Each row is a point on a landscape with many valleys, with its height.
From any point a ball rolls to the lowest of the 2 points nearest to it. It stops when none of these is lower. Distance is the straight distance between rows; heights are no part of it.
J_271 h=53.8: [  1 -20  27 -23  32  35  62   2  20  17  -4  56   3  -4  22 -41  37 -29
  19  50  43   3  14  35  -1 -39 -47  47 -15 -21   0]
J_124 h=35.2: [ -8  37   4 -52   8 -42  26 -39 -34   9  40   7 -39  -5   7  -7 -15  16
  -2   0 -40  16 -33  12  23  28  17 -31 -42  31 -71]
J_145 h=35.8: [ 15  -1  -6  28  -9   0  -2  -3 -22 -18  32  -8  13  -1 -53  34  22  41
 -13   0   1   8 -41 -23  12  -2 -31 -12 -29  -8  17]
J_759 h=30.6: [-31  16  32 -32  28  29  28 -54 -83  21  49 -16   3  50   2 -15   0  22
 -28  18   2  -6  15  45  28  12 -25  24 -29 -21 -33]
J_737 h=42.3: [-42   3  -3 -12 -43   1 -16  -8 -25 -37  23 -28   5 -14  -3  39  20  -6
  16  27  12  13  16  27  10   5  -6  14  14 -33 -23]
J_836 h=72.0: [-12   4 -54 -37  -9 -20  46  24  36 -33 -23  44 -16 -26  62 -38   3 -44
  18  -2  -2   9 -39  24 -34 -34  33   8   7   2 -50]
J_139 h=59.9: [ 34   5  16  15  21 -34  -9 -19  38  10 -67  39  -7 -23  15 -20   7  -9
  40   2 -12  28  -8  10 -45 -34  40   2  -7  12 -46]
J_509 h=29.1: [-33   7  -6 -19 -21 -56  11  -2 -31   9  65  24 -15 -14 -38  27 -48  46
  -5 -11 -23  -6 -54 -46  20  40 -14 -44 -59  49 -20]
J_557 h=46.8: [-30   6  38  27   3   7 -33 -45  14  49  -5 -22  17 -44   5  19  33  10
  37  84  36  39  68  40   0 -24  -1  38   0 -27 -15]
J_85 h=42.1: [ -7  -6   5   5   6  20 -28 -18 -60 -16  26 -63   8  34 -37  47  12  38
 -13 -10 -16 -18  17  11  36  23  -8  29  16 -16  19]
J_29 h=58.1: [ 27  14 -17   2 -28   8   6   8  63  14 -95 -20  16 -10  35 -21  38 -68
  34  39  29 -14   0   5 -37  -8  36  46  33 -34  17]
J_6 h=54.0: [ -3 -18 -13  27 -39 -53 -46 -15  11 -51 -39  45   1 -10   6 -26  22   0
  44 -28  14  48 -25  56 -85 -16   9 -36 -23 -42  -8]
J_601 h=64.7: [-43  -1 -52 -24 -11 -16 -30  10 -19 -10  23 -57 -29  29  33  16 -49 -20
  -8 -12 -40  -7  11  -5  16  43  30   3  33  25 -46]
J_848 h=32.0: [  4 -23 -37  39 -39 -29 -12  32  42 -18   5   6  10 -41 -49  26   2   2
 -19 -22  -6  18 -30 -52  -2  -5 -13 -55 -20  37  44]
J_526 h=35.5: [-10   8  17 -14 -10  34  27   8  -5  23  17 -24  10 -15 -27  25   8  12
  -2  53  10  -6  32  -9  39  -6 -32  18  29 -28  30]
J_167 h=52.1: [-24 -35  19 -22  14   1  36  12  35  45  -2  65   6 -43  33 -37 -11 -13
   8  51  24   1  19  10 -25 -31 -32  47  15  10  -6]
J_573 h=55.3: [ 34  27  23  -9 -20 -10 -17   2  -9  -3  13 -25  -6 -55 -56  13  -3  42
 -27 -12 -76 -27  48 -12  18  28   7 -54  16 -23  14]
J_138 h=31.4: [ 36 -13  -6  16 -45  -6   0   8  63 -18 -74  38  22 -59  19 -12  51 -41
  50  40  53   6  -8  34 -71 -15  -6  28   9 -56   3]
J_906 h=38.9: [ 12  38   0 -11  -3 -29  39 -19  -3  23  27  21 -24 -33 -37  28  20  32
   4  23 -48  -1 -42 -46  33 -13  18 -44 -55  22 -37]
J_948 h=55.1: [ 15  34  53 -24  43  26  34 -28  16   6 -18  37   0 -26   7 -29  61 -21
  22  52  17   7  23  54   1 -44  -6  29 -19 -31 -27]
J_130 h=38.0: [-16  16  11 -14 -21 -29   6 -16  -6  -2  59  18 -16 -33 -60  14  23  49
  -1  11   5  -3 -12 -20  -1   1 -42 -42 -49 -23  18]
J_596 h=60.2: [-36 -36 -40  45 -14 -43 -36  24  51  28 -36 -14  -1   7  16  36  -8 -41
  47  23  16  35 -23  -5 -21 -45  45  38  10  23   2]
J_66 h=23.1: [-73  -4 -33   7  34 -33  -4  -1   2  58  11 -14 -26  23  35  30 -43 -28
  29  18  -3  13 -12  -4  14 -20  56  39  12  54 -44]
J_105 h=40.7: [-10  28  21  -6   0   5  58   4   9  49  18  -9 -17 -39 -43  44  25  27
  21  57 -36  -7 -13 -54  55 -36  12 -14 -33  30  -4]
J_521 h=29.0: [ 38  -6   5   1 -42  10  -3   7  27 -22 -31  19  11 -54   1  -2  47 -31
  15  14  33  -4  22  11 -36  -3 -28 -11  13 -54  21]
J_874 h=60.1: [  1 -34  29  51  14 -17 -53 -31 -34  21  25 -29  11  53 -25  62   3  15
  25   9  19  36  -1  14  -6   3 -14  36 -17  -3  25]
J_177 h=28.1: [-11  17   4 -42  31  65  37  -1 -45 -21  26 -26   9  29 -32  -2  38  29
 -32  23   1 -35   1  23  54  13 -22  26  -7 -37 -13]
J_597 h=52.5: [-28 -11 -25  -7 -30 -60   1  -3  28 -49  12  68  -5 -11   4 -11  47   0
  38 -11  26  20 -36  62 -65 -30 -14 -21 -57 -52  -6]
J_354 h=30.3: [ 24   6  42 -30  21  60  45  -5 -28 -16  28  12  28   0 -27 -16  38  27
 -31  25  22 -27  24  14  24   2 -67  16   7 -45  21]
J_739 h=60.9: [ 78  26  29  30  20  19 -33  -2  19 -21 -53   7 -24  -4   8 -36  -6  15
 -20 -50 -59  10   6 -19 -25  19  30 -51 -13  21 -28]
J_547 h=55.5: [  2 -14  -9  37 -17 -51 -33 -26 -17 -36  10  30  -3   7   7  17  24   4
  38 -25  17  52 -57  48 -34  -4   7 -14 -37 -20 -15]
J_580 h=51.9: [ 28   6  41 -25  46  34  11 -17  18  50 -15  30  -9 -41  26 -41  -6  -4
 -12  44 -13  -3  61   3  -1  -8 -23  14  13   4 -23]
J_394 h=57.6: [ 25  11 -24  17 -20  16  11  23 -14 -45  33 -25  16 -49 -62 -16   5  53
 -49 -23 -12 -39 -23 -31  33  33 -54 -57 -10  11  36]
J_72 h=36.6: [-52 -17 -27 -13  -8 -51  12  -4 -36  -7  49   7   1  15  16  20  -7  -4
  28   9  15  41 -48  29   8   4   8  13 -27  10 -53]
J_712 h=62.9: [-27 -17 -18  18  -9   1 -17  30  53  46 -20 -30   5   3  -9  32 -34 -22
  23  22  -6   9  23 -38  19  -6  27  24  47  39  34]
J_460 h=2.0: [ 38 -25  29 -16  36  -7  -4 -12   2 -17   9  84   5   9  50 -72 -33  -3
  -1 -53  -1  21  -1  27 -68  16   0  10 -12  29  -4]
J_46 h=44.6: [-40  30  31   7  -7   6   6 -22   8  47  25 -26  20 -22 -14  44  40  16
  29  86  21  29  18  14  40 -47   7  35 -14 -14  -1]
J_793 h=20.3: [ 22 -11  58  15  39  41 -32 -36 -41 -12   5 -18   6  45  -2  -5   8   9
  -8 -17  12  -4  41  42  -4  20 -26  23   9 -37  22]
J_645 h=26.1: [ -5 -20  -4 -20 -44  -3  -6  30   3   5  39   5   3 -41 -23   5 -48  26
 -22   6 -16  -7  18 -48  10  25 -31 -51  12  19  33]
J_676 h=14.2: [-41 -10   1 -60 -19   4  22   5 -28  28  58   0 -13 -11  18   2 -55   3
 -39  11 -22  -5  22 -28  27  20 -18   1  20  32 -21]
J_995 h=63.2: [-13 -11  -1  -7  19  13 -33  14  35  43 -13 -21 -14 -27   8   2 -51  -6
  -4   6 -49  -4  59 -40  -2  19  23  13  52  48  -2]
J_25 h=32.9: [-22  25  34 -56  10   3  41 -32 -54  19  42   3 -21   0   4  -7  -1  22
 -15  35 -18  13   7  28  32  20  -6 -10 -28   1 -66]
J_856 h=18.9: [-59   8  -5   5  28 -23  13 -16  -7  56  27  -6 -16  43  16  42  -4  -6
  27  45  21  12 -22   5  29 -39  21  44 -20  26 -12]
J_688 h=61.8: [  9 -28  15  41  -3   5 -53 -15   2 -15 -54 -41  12  62   9  28  33 -25
  27  -5  59  17  21  29 -22  -9  14  43  30 -42  48]
J_809 h=64.3: [-44 -15 -14   8  18  18 -25  -6 -17  18   5 -15  -4  56   6  10  -7 -30
  24  -9  48  -8  13  24   3 -14  -8  44  23  -9  14]
J_472 h=71.0: [  5 -15 -40 -16 -24 -34  38  23  45 -42 -29  52  -2 -50  50 -45  19 -49
  31  -4  30   1 -14  40 -62 -13 -13   5  14 -25  -7]
J_298 h=54.1: [ 26  23  42 -26  -8   4  29  24  -2  26  19  14  11 -66 -23  -6  -1  37
 -23  25 -48 -15  38 -45  23   7  -7 -54   2  -5   9]
J_59 h=26.8: [ 15  12  -9 -30 -27   2  14   6  13 -24  11  43 -13 -56   5 -35  30 -20
 -12   8   6 -13  19  17 -17  15 -30 -31   6 -35 -29]
J_970 h=61.0: [ 36 -10  15  20  31 -21  -9   3  26  15   5  53 -16 -22  13 -16   2   5
   9 -30 -34  17 -24   4 -33 -19  13 -29 -24  14 -22]
J_638 h=59.2: [ 24 -41  -5  35 -40   3 -30   7  58  -4 -84 -10  42   2  19  -4   9 -47
  24  10  36  17  12   6 -43  -4  21  37  34 -31  28]
J_652 h=6.2: [ 17 -20 -12  -7  30  -3  21  12  -3 -37  20  46   0  38  45 -51 -25 -14
 -29 -64  -3   9 -34  23 -25  25  -3 -17  -7  26   2]
J_655 h=39.4: [ 33   8  27  33  33  35  14   7 -33 -10   1 -66  30  21 -68  33  26  59
 -12  21 -31 -31  15 -29  59   0   9   3   4 -12  60]
J_982 h=48.5: [ 12 -10  46  12  40   6 -14 -32  -1  27 -14  -5   3   2  19   4  16   1
  19  54  24  28  32  26  -7 -24   1  39   3 -24  -6]
J_837 h=62.1: [ 27  -9  36 -15  23 -36  15  -7  20  31  32  99 -20 -33  16 -42 -27  22
 -14 -28 -12   0 -14 -17 -30 -12  -8 -38 -47  42  -7]
J_639 h=20.5: [ 27 -47  26  32 -16   7 -50   8   5  27  38   4  12 -18 -23  26 -35  27
  -3 -12 -30  18  39 -45 -21  24 -22 -20   5  37  63]
J_277 h=66.1: [-85 -49 -36   9  -4 -31 -24  17   9  12   7  -9  -5  42  36  21 -19 -35
  43   1  43  23 -17  25  -8 -23   8  63  28  18   3]
J_131 h=34.0: [  1   8 -19  34 -34 -17   2  17  10  -6  14 -21  14 -23 -82  49  18  38
   3  15 -18  11 -55 -54  18 -26 -13 -39 -29  29  46]
J_670 h=60.5: [ 42 -10  -6  22 -43  34 -23   8  30 -26 -51 -26  37  24  22   7  44 -46
  20   4  62  -6  19  31 -42  15 -11  40  41 -51  44]
J_543 h=69.6: [-28 -34  -6  -6 -34 -34   8  10  33 -15   7  55  13 -43  21 -11  20 -32
  39  28  50  34  -2  44 -46 -21 -27  12  -1 -24 -15]
J_240 h=6.1: [ 51 -26 -12  52 -13  11 -23  25  26 -61 -69  10  48  43  45 -22   0 -40
 -22 -56  17  11 -28   7 -38 -12  24 -20 -10 -10  38]
J_382 h=27.0: [  4  -4 -20  -6 -10  29 -46  23  -8  25 -78 -19  -6  41  24   3 -13 -37
  11 -73  48 -67  53  -2  -9   7   6  33  47  -6  47]
J_58 h=22.8: [ 42 -14  25  11  44  36 -11  -4   0   9 -13  -4  -1  25   5  -7   4   1
  -3  -6  35 -24  47  -3  -4   6 -29  21  30 -12  52]
J_896 h=19.3: [ 43 -15  13   1   1  31 -40  -3 -19 -47 -12 -10  -7  44  31 -46 -10 -23
 -30 -63   7 -10  17  26 -20  46   8  -9  24 -15   6]
J_370 h=47.2: [-27   5  -9 -23  44 -14  41   5 -17  10  33  11  -8  37  18  -5 -10 -12
  -2  -2 -16  -2 -49 -13  25 -14  16   8 -16  34 -31]
J_924 h=11.3: [-41 -17  51 -54 -21  10  38 -19 -61  50  54  -1  13   3 -17 -11 -63  37
 -44  23 -29  -9  60 -15  22  20 -21   5   2  16 -12]
J_82 h=50.2: [ -7 -25  29  10  20 -10  -4  -5  30  51   7  23  -5 -11  24   6 -15   0
  13  31  24  40  34  -8 -18 -29 -18  28  -4  24   2]
J_738 h=9.8: [ 44  40 -23  11  -3  29  51  16  33 -63 -41  31  16 -11 -10 -22  50 -22
 -19 -22   0 -20 -65 -18   6 -41  12 -34 -29 -11  -2]
J_430 h=10.3: [-11 -24  -9 -32  18   6  16  11 -19   5  46   9 -25  29  29 -39 -41   3
 -35 -32 -11  -8   5   2  16  33  -1  -6   7  21   4]
J_293 h=15.1: [-19  -3  51 -32   5  22   8 -27 -63  30  29 -27   7  -3   5   0 -28  35
 -20  21 -36  -7  73  29  17  20 -18  -6  14 -29 -18]
J_748 h=25.8: [-48  29 -15 -29  33  24  26 -23 -36   3  22 -38   0  49 -50  20  18  20
  -3  16  24 -24 -13  14  61 -18  -4  42 -17 -11 -16]
J_11 h=23.3: [ 30 -35 -20  25 -40   5 -25  36  14   6  11 -21  24 -48 -34  30 -28  10
 -11   3 -12 -13  33 -62  -2  11 -27 -44  42  28  71]
J_207 h=43.9: [-13 -11   7  -2  -9 -17 -20 -24 -70 -20  45 -39  -1  38 -26  24  12  33
  -9  -3  16  17 -22  29  15  33 -24  23 -20 -16 -12]
J_654 h=5.9: [ 47  12   3  41 -18   4 -28 -12  21 -42 -95  20  23  36  30 -11  46 -21
  15 -16   6  22 -44   5 -33 -49  52   0 -12 -37  -5]
J_480 h=40.8: [ 37   1   2  10   4  36 -23  -2 -18 -11  -9 -68  13  14 -38  20  12  18
 -15 -19 -24 -12  28 -18  30  14  16 -11  25 -30  29]
J_841 h=29.5: [-35  13  -3 -11 -17 -55 -15   1  45  33  -5  21 -32 -70   4  16   5   1
  35  36 -16  30   8  -3 -21 -18  21  -7 -10  15 -50]
J_89 h=44.4: [-21  -2  -1 -33 -24  29 -12  -5 -19 -21   2 -31  16 -10  13   7  22 -20
   4  12  29  -7  53  49  -4  16 -34  14  50 -61   5]
J_268 h=56.2: [  9  49  22 -13  41  45  20 -15  16  10 -52 -17  -6   3  28 -18  55 -27
  25  35  18 -17  31  22  14 -30  29  31  13 -32 -25]
J_393 h=35.0: [-42  18   7 -39 -37 -23 -13 -26 -36  17  52 -12 -17 -53 -10  30 -27  31
  -3  38 -39  21  34  -6  15  29   2 -27  -4  -8 -46]
J_419 h=43.4: [ 10   4 -42  43   8   8   1  35   8 -12 -22 -39   4  29 -24  14 -14 -15
 -21 -24 -17  -2 -52 -48  16 -10  25 -18   1  37  43]
J_95 h=25.0: [ 34  22 -29 -26 -10  32  26  21  15 -38 -19  -9 -12 -31  14 -26  13 -33
 -15  -9 -12 -22   4   8   8  30  -2 -25  25 -22 -31]
J_969 h=45.1: [-18 -11 -33   3  43   2  24  34   8   7   5  -3 -14  52  -9   9 -24 -10
  -7 -16   1 -20 -51 -41  38 -25  18   9  15  50  18]
J_607 h=37.7: [  3 -16   8   1  -3  11   8  27 -10   7  18 -52  25   0 -53  52   9  44
 -13  38  -2 -22   9 -20  42 -15 -20  13  18  -3  74]
J_108 h=63.0: [-17  -8  -3  16   0  17 -67 -20 -41 -16 -20 -61   6  63 -13  41  13 -11
  20 -28  42 -22  18  25   6  -6   7  45  21 -31  22]
J_947 h=17.2: [ 60 -18   7  39  13  34 -15   6 -12 -61 -15 -13  27  35  -2 -21   5  -4
 -44 -69  25  -5  -5   9  -6  46 -19 -17  -1 -21  46]
J_296 h=33.0: [-40  -5 -14 -23  -5 -53  39 -12 -38  25  71  19  -4   1  -2  27 -14  29
   8  22  -2  18 -50  -5  23   2 -21  -7 -48  40 -35]
J_490 h=29.4: [ -8 -19 -34  16 -17 -15   8  32  29 -10  25   7  -9 -24   2  12 -47  -2
 -25 -20  -3   3 -26 -40   4   4  12 -41  10  43  13]
J_415 h=61.6: [-44   1 -26  29   7  -8  -9  33  69  44 -64 -32 -11  24   8  24 -24 -60
  39  22  13   0   0 -29   9 -40  46  51  29  16  31]
J_163 h=59.6: [ 33  38  -9  24 -26 -11 -19   6  16 -38  -1  -3 -17 -26 -54 -16  14  27
 -36 -36 -59 -10 -32 -37  -6  15   0 -90 -40   2  -4]
J_627 h=68.0: [-48 -43 -11   3   0 -45 -12  -3   7   5  14  38   9   6  49  -1 -22 -15
  41  18  39  43 -15  51 -31 -24 -11  38   2   0 -16]
J_780 h=42.5: [-15  52  26  19   5  -1  26 -14  -8  18  32 -18   6  -5 -57  51  44  42
  29  75  -5  22 -23 -27  43 -31  14  20 -34  16  -8]
J_964 h=63.3: [-57   0 -61 -11 -49 -24 -16  31  -1  -9   9 -58 -10  -8   0  40 -21 -35
   7   2 -22  11  -9 -25  22   0  28  11  35  20 -11]
J_584 h=32.3: [-68  28   4 -17 -32 -52 -16 -27 -12  41  32  12  -6 -55  -2  31 -16  20
  36  47  -4  32  10   7  -6  -5  -5 -10 -27   3 -55]
J_249 h=14.8: [ 41   6 -25  25 -10  11  15  11  -6 -90  -4 -13  23  10 -13 -34  15   6
 -59 -55  15 -19 -50   7  16  16 -27 -34  -8 -21   8]
J_466 h=66.5: [-17   1 -13 -55   0  10   8  20  27  -1  -3  24 -17 -43  45 -62 -33 -31
  -9  -6 -18  -5  24  12 -27  24  -5  -9  34  16 -46]
J_68 h=26.9: [-46  13   0 -23   9 -27   5 -10  18  36  11  -1 -32 -26  41   3 -15 -20
  19  40 -16  30   4   2  -1 -16  32  13   0  37 -73]
J_647 h=60.3: [ 56  26   5  40   1   5  -5  -5  -7 -48 -24   1  -6  13 -15 -19  13   9
 -36 -60 -39   4 -43  -3  -7  13  27 -67 -25   9 -20]
J_285 h=9.0: [ 42 -36 -25  52   3  11 -31  25  37  -6 -39  11  26  37  25 -17 -33 -38
 -13 -46  17  -7 -12 -29 -46   4   3   1   3  33  64]
J_161 h=50.9: [ 24   0   9 -39  51  46  53  13  27  21 -15  37   3 -11  28 -54   1 -31
 -25   4 -18 -29  29 -12   1   4 -24 -10  18   3  -4]
J_945 h=64.6: [ 25   6  19  10  27 -27  54  -5 -15 -18  51  49 -31  10   0 -29  -4  42
 -27 -46 -20  -3 -68  -4   8  18 -12 -39 -52  42 -17]
J_346 h=25.4: [-17  -7 -18 -10 -18 -43   0  -3 -49 -22  64  -5 -12  20 -17   4 -32  27
 -22 -29 -34  17 -44 -21  33  64  14 -23 -22  51 -27]
J_519 h=57.1: [  4  39 -10 -23   6  27  18   1  48  16 -60  -4   4 -37  33 -14  24 -48
  25  57  21 -22  43  17 -13  -5  12  51  22 -21 -23]
J_147 h=7.7: [ 73  28  14  40   7  27   5  -1  19 -73 -67  26  30  16   8 -33  56 -20
 -13 -38   7   6 -50   3 -22 -50  21 -36 -36 -46  -3]
J_146 h=65.9: [ 10  23   7 -27  11   2  49 -10 -34 -28  55  12 -14  15 -25 -19   2  48
 -46   9 -13   0 -59  -7  40  10 -23  -8 -50  17 -20]
J_250 h=40.0: [-10  10  49 -18 -29 -33  26 -27 -25  40  63  32  -8 -36 -45  25 -19  82
 -21  26 -22   0  10 -45  12   4 -27 -41 -52   4  13]
J_971 h=15.0: [ 12 -21 -13  43  52   6  10  12   5  12 -20  30   4  65  28  -4 -11 -16
   5 -45  19   0 -41   0 -21 -28  33  12 -12  15  37]
J_574 h=37.5: [-40  28  29 -38 -54 -34   4 -29 -49  31  47   8   1 -52 -44  28 -31  70
  -9  46 -14  -7  53  -1  15  14 -29 -37 -23 -36  -1]
J_621 h=56.4: [ 42   1  -1  21 -36  17 -16  21 -10 -34  19 -39  21 -31 -42   9 -26  48
 -39 -44 -50 -26  24 -29   2  44 -25 -66  23  -3  48]
J_569 h=58.8: [ -6 -12  -2  28  -2 -11 -12   3  47   7 -36  10 -12  -3  29   0  21 -29
  52  31  13  36 -16  11 -28 -33  36  38  10   5 -19]
J_421 h=57.2: [-17   8  13  29  -6 -44 -36 -34  -6   4   1   7   3   8   4  46  17  -5
  62  21  20  50 -25  24 -16 -28  22  16 -35  13 -24]
J_412 h=48.2: [-31 -13 -15 -50 -35  40  65  23 -11   8  15  -2  23 -14  -4 -13  18 -16
 -21  24  43 -43  43  13  21  20 -69  32  40 -37  39]
J_383 h=63.4: [  1  -8  23  -6   8 -49  19 -22 -26  20  65  77 -30   7  -3 -23  -9  42
 -11 -33  -7   5 -30 -11 -11   3 -29 -55 -77  25   8]
J_726 h=61.5: [ 66   6  38  10  20   4 -50 -23  41   9 -35  23 -21 -40 -12 -38 -13  24
 -10 -38 -40  10  43   1 -58  26   8 -38   5   7 -16]
J_666 h=39.9: [-51  12 -25   2 -35 -26 -15 -16 -11 -13  39 -45   5  -1 -26  48  21  11
  32  23   6  26 -36   9  15   2  17  23 -23   2 -39]
J_317 h=42.0: [ 21 -10 -12  54  -6  15 -44   7  -1   5 -15 -52   5  30 -18  39 -14  19
  -2 -16 -22   6   4 -38   6   4  23  -6  14  19  35]
J_663 h=23.2: [ 24  22 -54  -7 -29   2   8  28  16 -62 -21 -20  -7 -23  26 -40 -17 -28
 -50 -54 -43 -11 -19 -19  -3  28  24 -47  23  10 -43]
J_920 h=62.3: [ 41   5   9  11   3   5 -30   4  40  20 -27  -9  -6 -58 -22  -8 -25   3
  -5 -12 -64   4  39 -31 -15  16  17 -35  32  22 -16]
J_20 h=17.8: [ 19  -4  67   2  27  40 -26 -44 -70  20  17 -48  13  19  -5   0   9  24
 -15  18 -21  -8  96  54  17  13 -18  11  19 -47   4]
J_815 h=28.4: [-35  29   9 -40  45  22   7 -28 -55  17  13 -26 -21  44   3  -7 -18  -1
 -17 -16   7 -39  15  29  47  13   4  19  -3 -17 -26]
J_289 h=20.0: [ 12   5   2  30  40   3 -39 -13 -52 -28 -13 -27 -17 108  -6   7 -17  20
 -16 -81  -4  -5 -41   7   3  33  27   5 -18  19   9]
J_909 h=21.4: [ 26  11 -33   4 -13   6 -36  11   8 -37 -39 -40 -13  16  31 -40 -34 -22
  -9 -63 -18  -8  -1  -4 -17  24  30 -27  32   0 -23]
J_850 h=49.7: [  4 -10 -10 -50   2  42  62  21  -1   2  11  19  10 -24   8 -37  -7 -15
 -50  16   2 -60  41 -18  16  12 -50   1  25 -12  33]
J_838 h=65.6: [-20  -6 -28 -46   2   2 -21   1  -1   9 -17 -21 -30   6  45 -34 -48 -38
  -9 -30 -29 -18  35  16  -2  45  35   4  45  29 -52]
J_198 h=73.1: [-24 -18 -57  13 -22 -28  24  40  63 -33 -35  30   1 -42  35  -9 -17 -34
  26  -3 -11   9 -50 -13 -35 -38  38 -10  20  29 -25]
J_944 h=46.3: [ -4 -29 -24 -15 -15  31  13  17  10  10 -18  -9  21 -12  17 -13  14 -43
   0  22  47 -24  35  15 -18  12 -41  45  46 -34  45]
J_456 h=13.9: [ -4 -33  -3 -31  20  29 -11  19  -2  21  25  24   2  22  26 -22 -61   5
 -42 -46  -1 -20  46 -27 -13  34 -27  14  43  49  42]
J_461 h=50.8: [  5  13  -2 -11  -4 -15  35   2  16 -56   3  45   4  -3  -1  -4  58  -3
  25   3  28  11 -61  35 -12 -39  -8 -18 -36 -31 -16]
J_561 h=11.8: [ 15 -27  -6  20  45  12 -29   9  30  26 -25  23   1  36  42 -24 -46 -25
  -2 -44  -4   0  -2 -21 -33  -2  28  29  22  42  34]
J_435 h=25.1: [ 37   5  -9  15  12  32 -19  18  17  17 -68 -26   3  23  18  -6   7 -35
   0 -13  34 -36  24  -9 -13   3  18  29  33 -21  38]
J_968 h=12.1: [ 27   8 -53  25   8  25  72  25  24 -77  -8  12  19 -11  -3 -39  24 -11
 -53 -31   3 -38 -66 -29  13  -7 -21 -46 -30  12   8]
J_544 h=52.9: [ 35  26  38 -30   5  22  23  13  39  37 -14  18  -2 -84   0 -32   1   6
  -2  51 -38 -21  70 -22   4   1 -18 -16  33  -8  -9]
J_362 h=37.1: [  9  47   8 -35   6 -46  28 -27  -4   1  37  37 -60 -17 -19 -18  23  23
   4 -18 -48 -15 -29 -13   7  15   9 -76 -66  12 -62]
J_202 h=58.7: [ 21  16  -9  -9  -2   1  26  24   5 -25  33  24 -24 -46 -32 -23  11  27
 -46 -27 -32 -18 -20 -40  29  19 -28 -66 -13  13  -9]
J_635 h=17.7: [ 24 -15  12  46  39  22 -39   3 -16 -15 -41 -17  11  98  11   4   4 -11
   4 -56  29 -10 -28   7 -11  -9  32  12  -8 -13  40]
J_691 h=61.7: [-52  -1 -55  20 -44 -38  -5  37  50  -9 -11 -24 -10 -11  -1  36  -3 -44
  30  36   0  39 -37 -18   8 -24  29  24  26  17 -18]
J_37 h=32.8: [-19   1  53 -45   7  46  49 -14 -35  37  16  16  24   5 -11 -15   8  28
 -24  51  27  -7  58  13  33 -25 -48  30   7 -44  24]
J_123 h=49.1: [  5   9  -5   4  35   3  29 -11 -11 -32 -17  15 -13  37  18 -10  15  -7
  13  -7   5  11 -59  31   2 -26  28   4 -25  -5 -24]
J_744 h=22.9: [-72   7  -4  -3   7  -7   4 -17 -50  32  39 -34   1  27 -22  41  -4  26
   8  51  30   0  -1   7  50 -16  -4  57 -10   2   2]
J_91 h=22.4: [  1   9 -17   9  27 -18 -15 -14 -43  -9  26 -32  -9  61  -4  18 -19  27
 -13 -46 -22   2 -49 -14  38  51  18  13 -16  35 -22]
J_706 h=31.1: [ -5  57  -4  -8  -2  46 -10  14 -11  30 -87 -24   7  26   0  10  31 -34
  35 -23  64 -74  39  30  32  -8  11  50  37 -49  38]
J_916 h=58.6: [ 15  -3   7  61  -7 -53 -45 -32 -23  38  22  -5   5  18 -41  78   9  24
  55  17   4  44 -18  -8 -16   2  12   7 -40  16  -5]
J_814 h=17.3: [  0 -42  31  10  28  18 -37   9 -18  31  46 -16  11  20   1  14 -54  25
 -19 -25 -17  -9  35 -25  -9  31 -18  11  32  44  51]
J_76 h=3.7: [ 32 -11 -13  38 -30  -7 -63  -2  12 -42 -96 -23  32  61  53 -14  -2 -31
 -11 -47   8  22 -29   6 -29 -19  61   2  18 -26   9]
J_735 h=28.9: [-39  17 -24 -10   9  19 -36  10   8  48 -79 -29 -10  16  12  -4  -9 -44
  36 -19  45 -60  56  23  12  -1  15  56  51  -4  15]

For each start below, name the point where the ball stops.
J_277 -> J_856
J_920 -> J_76
J_948 -> J_856
J_906 -> J_856
J_655 -> J_856
J_909 -> J_76
J_916 -> J_480
J_850 -> J_76
J_346 -> J_76
